Points on a hilly landscape, in no order, each with its height.
From any point a ball rolls to the lowest of the 2 points nearest to it. It stops when none of these is lower. Distance is the straight distance between rows; heights are no part of it.
(235): [ 87 139 133  98 117  88 142 106 122 137 109 149  97 122 127 143 130 144
 157 122 100 140 114 186 114  80 149]  height 6.22
(524): [116 143 125 102 172 123 107 154  98 120 107 132 132 124  91 143 155  91
 128 204  79 145 123 179 109 102 127]  height 3.87
(656): [118 118 103 149  91 123 146 109  85  74 169 109 129  67 113 109  84 137
 122  80 122 135  91  87 197 199 160]  height 1.73
(954): [112 144 131  78 119 157  67 143 165 121 130 188 132 167 111  93 114 142
 132 101 141 130 127 159 122 149 127]  height 2.42
(833): [142 130 145 164 115 166 104 101 139 143 138 151 172 129 121  92 117 143
 105  77 138 148 105 109 167 144 115]  height 3.29
(968): [155 128 138 123 152  93 190  76  38 151 100  86 109 106 148 177 173  83
 147 181 139  78 135 128 108 115  93]  height 2.84
(97): [ 97 148 152  95 154  77 117 124  60  81 136 120 128 103  94 174 110  97
 130 197 104 125  66 153 140 167 130]  height 4.51
(45): [113  94 124 184 128 167 112 138 131  79 144  95 166 105 140 129 108 129
 113  89 183 146  97  66 167 179 116]  height 3.92
(282): [140 137 164  96 177  97 158 108  63 122 101 116 123 135 158 174 172 100
 153 197 134  88 134 168 108 119 114]  height 3.47
(711): [120 145 111  81 129 156 103 194 161 155 115 158 106 152 100  92 131 205
 127 151 124 166 157 161  82  64 168]  height 6.39
(401): [117 162 131  50 154  97  86 174 126 171 121 161  93 159  79 132 124 153
 135 181  98 149 110 185  86 102 167]  height 6.95
(805): [168 144 155  55 148 108 130 176 143 174 144  98  97 180 144 131 156 184
 142 169 136  70 157 162  79  75 155]  height 7.03
(325): [180 120 171  93 152  82 162 135 140 178 125  88 116 213 172 150 158 119
 137 172 136  54 163  94  77 121 102]  height 7.32
(79): [143 116 113 136 108 109 163  96  96 106 133 138 119  65 136 127 139  82
 132 114  96 120 146 134 147 122 137]  height 3.30
(841): [163  89  91 186 104 157 195  99 148 138 110  69 110  94 154 137 149  75
 130  92 160 103 162  53 131 146  86]  height 3.96
(486): [105 119  96 153 115 140 121 138 136 134 126 159 120 106 146 122 110 151
 121  94 137 162 156 154 114  99 155]  height 5.50
(308): [102 118 135 175 108 176  89 120 112  76 157 134 163 104 133 120  99 151
 111  82 186 154  55  65 185 203 132]  height 4.52
(194): [124 158 148  57 147 131  90 206 165 172 120 143  97 177  92  96 135 185
 138 195 119 148 128 169  80  89 171]  height 6.71
(848): [108 117  80 181 106 151 126  92 126 117 127 151 129  94 161 116 115 138
 122  62 154 153 141 103 133 109 139]  height 5.00
(445): [185 104 128 143 120 155 152 149 194 166 129  73 136 211 171 131 169 161
 129 117 130  93 189  91 102  78  94]  height 4.97
(488): [144 101 144 184 157 119 171 134 155 124 127  72 157 156 155 148 135 100
 110 129 123 114 142  82 139 138 108]  height 2.73
(192): [119 149 151 154 177 153  87 177 190 118 112 134 157 159 107 132  91 137
 102 157 150 175 117 121 139 173 140]  height 5.12
(60): [150  91 126 175 140 100 206 115  99 139 139  30 125 114 165 162 163  59
 132 151 114  89 140  73 152 169 100]  height 2.29
(423): [116 108 123 155 105  76 185  96  74  92 137  72 119  65 125 127 102 105
 146 139 132 117 106  94 156 171 125]  height 3.49
(371): [117 131 142  97 127  96 113 129 107 101 131 142 121 125 103 139 119 105
 137 156 136 106 114 166 115 147 102]  height 4.16
(157): [155  92 118 179 112 103 186 120 102  96 153  40 129  83 146 131 125  96
 131 149 139  97 136  61 165 192 114]  height 2.99
(886): [112 126  96 174 140 138 141 145 113  58 132  67 145  79  88 120 103 121
 104 139 117 159  98 118 185 151 149]  height 6.17
(521): [ 89 144 140 119 109 113 138 115 147 121 110 186 115 113 100 131 109 156
 133  98  97 171  98 164 133 105 155]  height 5.90
(442): [107 126 154 118 151  88 111 146 105  93 145  93 152 146 130 151 113  87
 127 185 141 107 122 136 133 182 105]  height 4.58
(135): [147 125 155  92 116 139 121 124 170 180 140 105 126 171 153  98 141 150
 147 109 131  63 150 120 100 101 101]  height 3.21
(621): [166 127 122 143 141 169  69 200 204 156 134 121 153 205 128 127 141 167
 113 157 142 159 171 126 107 111 132]  height 5.58
(407): [112 154 199  79 150  78 104 121 114 141 134 122 130 175 162 157 126 101
 140 187 143  72 127 138 109 156 117]  height 6.64
(550): [108 103 102 164 107 135 155 101 126 137 120 122 125  96 171 117 116 117
 137  97 147 118 158  92 110 120 103]  height 5.32
(339): [171 133 136  89 126  93 185  82  80 186 112 108  85 113 160 152 168 101
 164 153 135  63 168 143  96 113 104]  height 2.22
(503): [121 102  96 146  77 118 194  91  83  94 145 109 105  56 114  96 102 108
 133  63 147 122  96  70 180 191 132]  height 1.09
(86): [ 94 152  99 151 170 149 110 155 155 125 111 139 126 130  93 127 110 132
 109 146  97 161 108 166 121 124 130]  height 0.13
(916): [130 133 126 187 165 139 148 153 138  80 121  89 169 108 115 136 101 129
 105 154 124 157 128 104 157 153 135]  height 5.55
(612): [125 113 142 169 150 109 185 114 109 131 129  63 140 105 149 136 146  78
 123 131 105  99 130 110 148 131 106]  height 1.17
(944): [167 109 116 155 125 172 102 157 189 145 132 118 157 197 170 123 154 168
 122 116 150 135 181 106 109 104 113]  height 5.83
(779): [103 129 134  93 131 140  96 136 138  91 123 169 139 127  93 109 103 115
 125 113 125 136 110 151 125 152 113]  height 3.37
(766): [146 147 120 161 110 204  65 100 122 146 130 189 171 140 122 108 137 173
 101  57 151 173  79 108 160 120 132]  height 3.91
(539): [185 123 160  78 137  97 166 137 155 192 137  86  92 193 179 133 171 156
 158 147 134  47 165 117  88  94 140]  height 7.19
(768): [ 85 139 140 114 153 105 103 172 117 101 136 150 119  98  79 149  99 101
 120 186  98 180  84 153 139 175 159]  height 4.87
(154): [106 132  72 180  78 189 110  96  91 121 135 190 144 107 142 111 130 170
  99  51 154 187 121 120 153 113 137]  height 4.49
(466): [117 125 175  92 132  86 137 108 120 136 131 126 124 152 172 137 111  82
 146 154 157  65 143 101 110 187 106]  height 6.77
(840): [112 130 102 117  44 125 129  84 119 118 149 211 112 101 109 133 134 146
 133  72  72 160 118 142 153 115 142]  height 4.43
(101): [106 132 127 145 129 111 139 125 124 129 109  94 135 105 122 137 137 110
 134 134 117 160 139 185 149  95 123]  height 7.00
(320): [127 128 112 146 189 108 151 149 112  97 106  95 149 109 126 142  99 105
 112 156 118 144 142 133 131 135 145]  height 6.12
(650): [126 125  82 145  60 160 109  93 116 157 146 209 108 122 134 114 137 186
 115  34 135 155 116 118 121  81 153]  height 4.86
(710): [121 132  91 145 114 152  71 116 126  91 141 159 149  99  84 119  90 136
 114  87 124 179  82 113 159 147 135]  height 5.25
(132): [113 122 113 110  70 160 119 129 138 156 139 189 103 132 133  83 152 194
 125  62 126 150 141 147 108  57 165]  height 5.10
(51): [135 140 150 106 106 187  89 143 178 157 138 164 122 155 130  95 140 198
 128  95 151 114 132 136 106  90 131]  height 2.32
(665): [157 118 120 135  65 162 113  90 147 159 150 180 118 131 152  96 145 154
 146  65 156 112 140 124 131 133 122]  height 4.98
(234): [112 146 144  80 118  58 171  84  74 137 106 154  79 130 125 153 143 133
 165 146 123  99 104 176  99 101 124]  height 6.45
(195): [134 124  98 174 152 174  84 139 141  89 126 130 162  99 109 117 114 113
  97 102 115 175 106 101 160 135 153]  height 5.86
(378): [ 94 114 137 129 130  79 141 113  62  92 143  80 135  95 123 150 122  91
 142 173 122 117  93 133 147 150 113]  height 4.01
(424): [107 135 104 167 128 132 140 124 125  84 120  96 129  81 108 136 118 108
 122 114 123 161 114 164 179 129 136]  height 6.62
(868): [178  98 128 177 133 133 182 132 182 155 112  74 139 191 163 153 162 120
 116 113 124 107 176  74 116 103  88]  height 4.10
(611): [120 146 131  91 178 138  82 188 144 135 104 132 126 156  95 134 146 105
 138 225 104 165 146 175 102 132 124]  height 2.35
(981): [159 117 157 137 122 139 133 107 161 154 133 130 156 152 141  94 132 125
 122  97 141 101 145 106 137 140 105]  height 2.43
(489): [124 163 192  90 177  93 106 149 144 129 107 122 142 172 121 148 123 111
 125 200 127 114 119 167 126 156 132]  height 6.40
(462): [148 125 116 126 103 102 182  69  87 160 123 124 100  76 144 127 140  89
 147 128 102  86 155 122 114 112 111]  height 2.78
(475): [133 147 187 128 161 107 113 149 176 114 117 130 155 157 125 138  98 121
 115 166 142 131 127 120 132 161 132]  height 6.00
(471): [139 128 143  93 124 135 154 119 114 158 116 123 110 121 147 113 170 120
 142 131 101  84 167 153  95  55 116]  height 3.40
(704): [ 92  99 123 160 125 144 134 128 124  92 140 116 141  78 143 137  99 113
 124 103 145 126 120 100 129 147 105]  height 4.79
(912): [ 95 129 133 136 111 114 117 122 108  83 162 137 145 103 118 116  69 126
 120 114 127 142  91 106 178 204 149]  height 2.31
(285): [125 126 116 110 118 133 114 163 160 138 122 149 103 130 141 118 134 173
 143 123 143 141 164 167  86  67 152]  height 5.98
(527): [179 119 136 118 130 120 178 121 130 166 115 103 116 136 160 133 160 115
 141 139 124  77 194 128  98  91 111]  height 2.87
(35): [129 114 112 132  62 125 114  78 131 121 146 184 118 110 144 107 122 133
 161  80 131 129 122 122 148 149 129]  height 4.76
(420): [132 151 129  97 128 202  46 162 176 152 130 193 133 177 112  96 124 194
 120  95 162 154 117 135 110 121 146]  height 0.68
(394): [125 128  84 141  71 123 147  97 102 112 134 162 112  76 107 111 140 103
 110  77  95 158 145 138 146  76 140]  height 3.93
(866): [170 124 151 114 151  80 143 117 107 155 125  74 138 131 133 173 124  96
 127 169 137  84 150 119 110 121  85]  height 7.61
(963): [129 109 152 151 113 111 129 117 126 103 149 112 166 133 133  96  99 107
 120 126 154 122 116  87 169 199 112]  height 2.96
(985): [124 129 154  74  80 138 104 120 162 175 159 153 103 137 145 106 129 171
 152  90 131  75 134 126  96  98 124]  height 3.11
(91): [ 76 138 130 129 131 110 131 141 120  91 123 164 133  92  84 138  96 129
 120 135  87 188  84 151 152 148 166]  height 5.44
(160): [136 134 116 114 153 149  64 178 179 143 136 134 138 186 119 116 143 127
 129 168 113 136 145 159 111 130 128]  height 4.23
(837): [ 89 131  82 123 124 120 139 125  91  91 124 153 113  78  96 127 128  90
 101 103  75 161 126 155 132  78 149]  height 4.61
(67): [142 105  83 194 111 161 183  97 133  99 110  85 124  84 135 112 137  94
 112  69 170 125 135  69 163 143 104]  height 3.05
(568): [172 131 175 101 163  74 160 108 102 151 111  74 132 183 152 181 147  92
 138 190 161  65 139 105  97 148  73]  height 7.46
(228): [159 127 139 114 189  94 149 156 122 127 105 115 135 150 133 156 136 107
 121 175 121 122 163 156  99 113 143]  height 6.55
(207): [ 95 159  94 135 144 184  65 158 170 149 115 177 113 140  66 117 112 165
 114 121 113 199  91 147 123 119 140]  height 3.35
(300): [143 100  86 182  79 158 176  73 110 118 127 125 115  73 127  91 131 102
 122  41 169 131  97  50 175 169 120]  height 1.95
(139): [102 130 112  75  66 118 121 104 141 145 138 197  92 136 138 117 127 193
 163  77  88 134 134 148 106  78 167]  height 5.33
(927): [145 146 151  75 173  99 118 156 128 156 128 129 107 170 139 151 136 136
 134 166 123  80 146 165  74 106 141]  height 6.84
(808): [106 149 148  75 175 110 114 115  43 118 105 135 129 118 120 176 160 104
 150 207 103 126 111 185 111 105 115]  height 4.07
(159): [ 92 147 115 142 177 152  85 183 168 101 118 140 130 126  82 129  99 112
 116 177 116 184 101 138 142 185 148]  height 3.51
(695): [144 117 124 206 151 148 132 144 168 130 125  93 171 159 133 131 124 135
  93 118 139 154 135 104 150 130 114]  height 4.33
(85): [127 158 107 153 132 185  60 124 150 129 126 185 153 139  90 123  95 171
 103  92 151 184  81 129 155 152 130]  height 4.59
(72): [129 135 147  55 128 124 117 139 119 157 136 145 103 138 134 109 159 156
 151 135  85  94 141 168  89  53 156]  height 3.83

Where does a ball stop that starts at each point below?
(195) => (981)
(442) => (612)
(97) => (612)
(35) => (339)

Call two points neighbours if one is among the 2 nearest of the other. Go from one point of each pair to the other, from neighbour to neighbour, staying as low as possible. Name the highest point that can't be avoided.
(159) / (420) => (85)
(848) / (503) => (550)
(339) / (611) => (808)
(420) / (981) => (135)
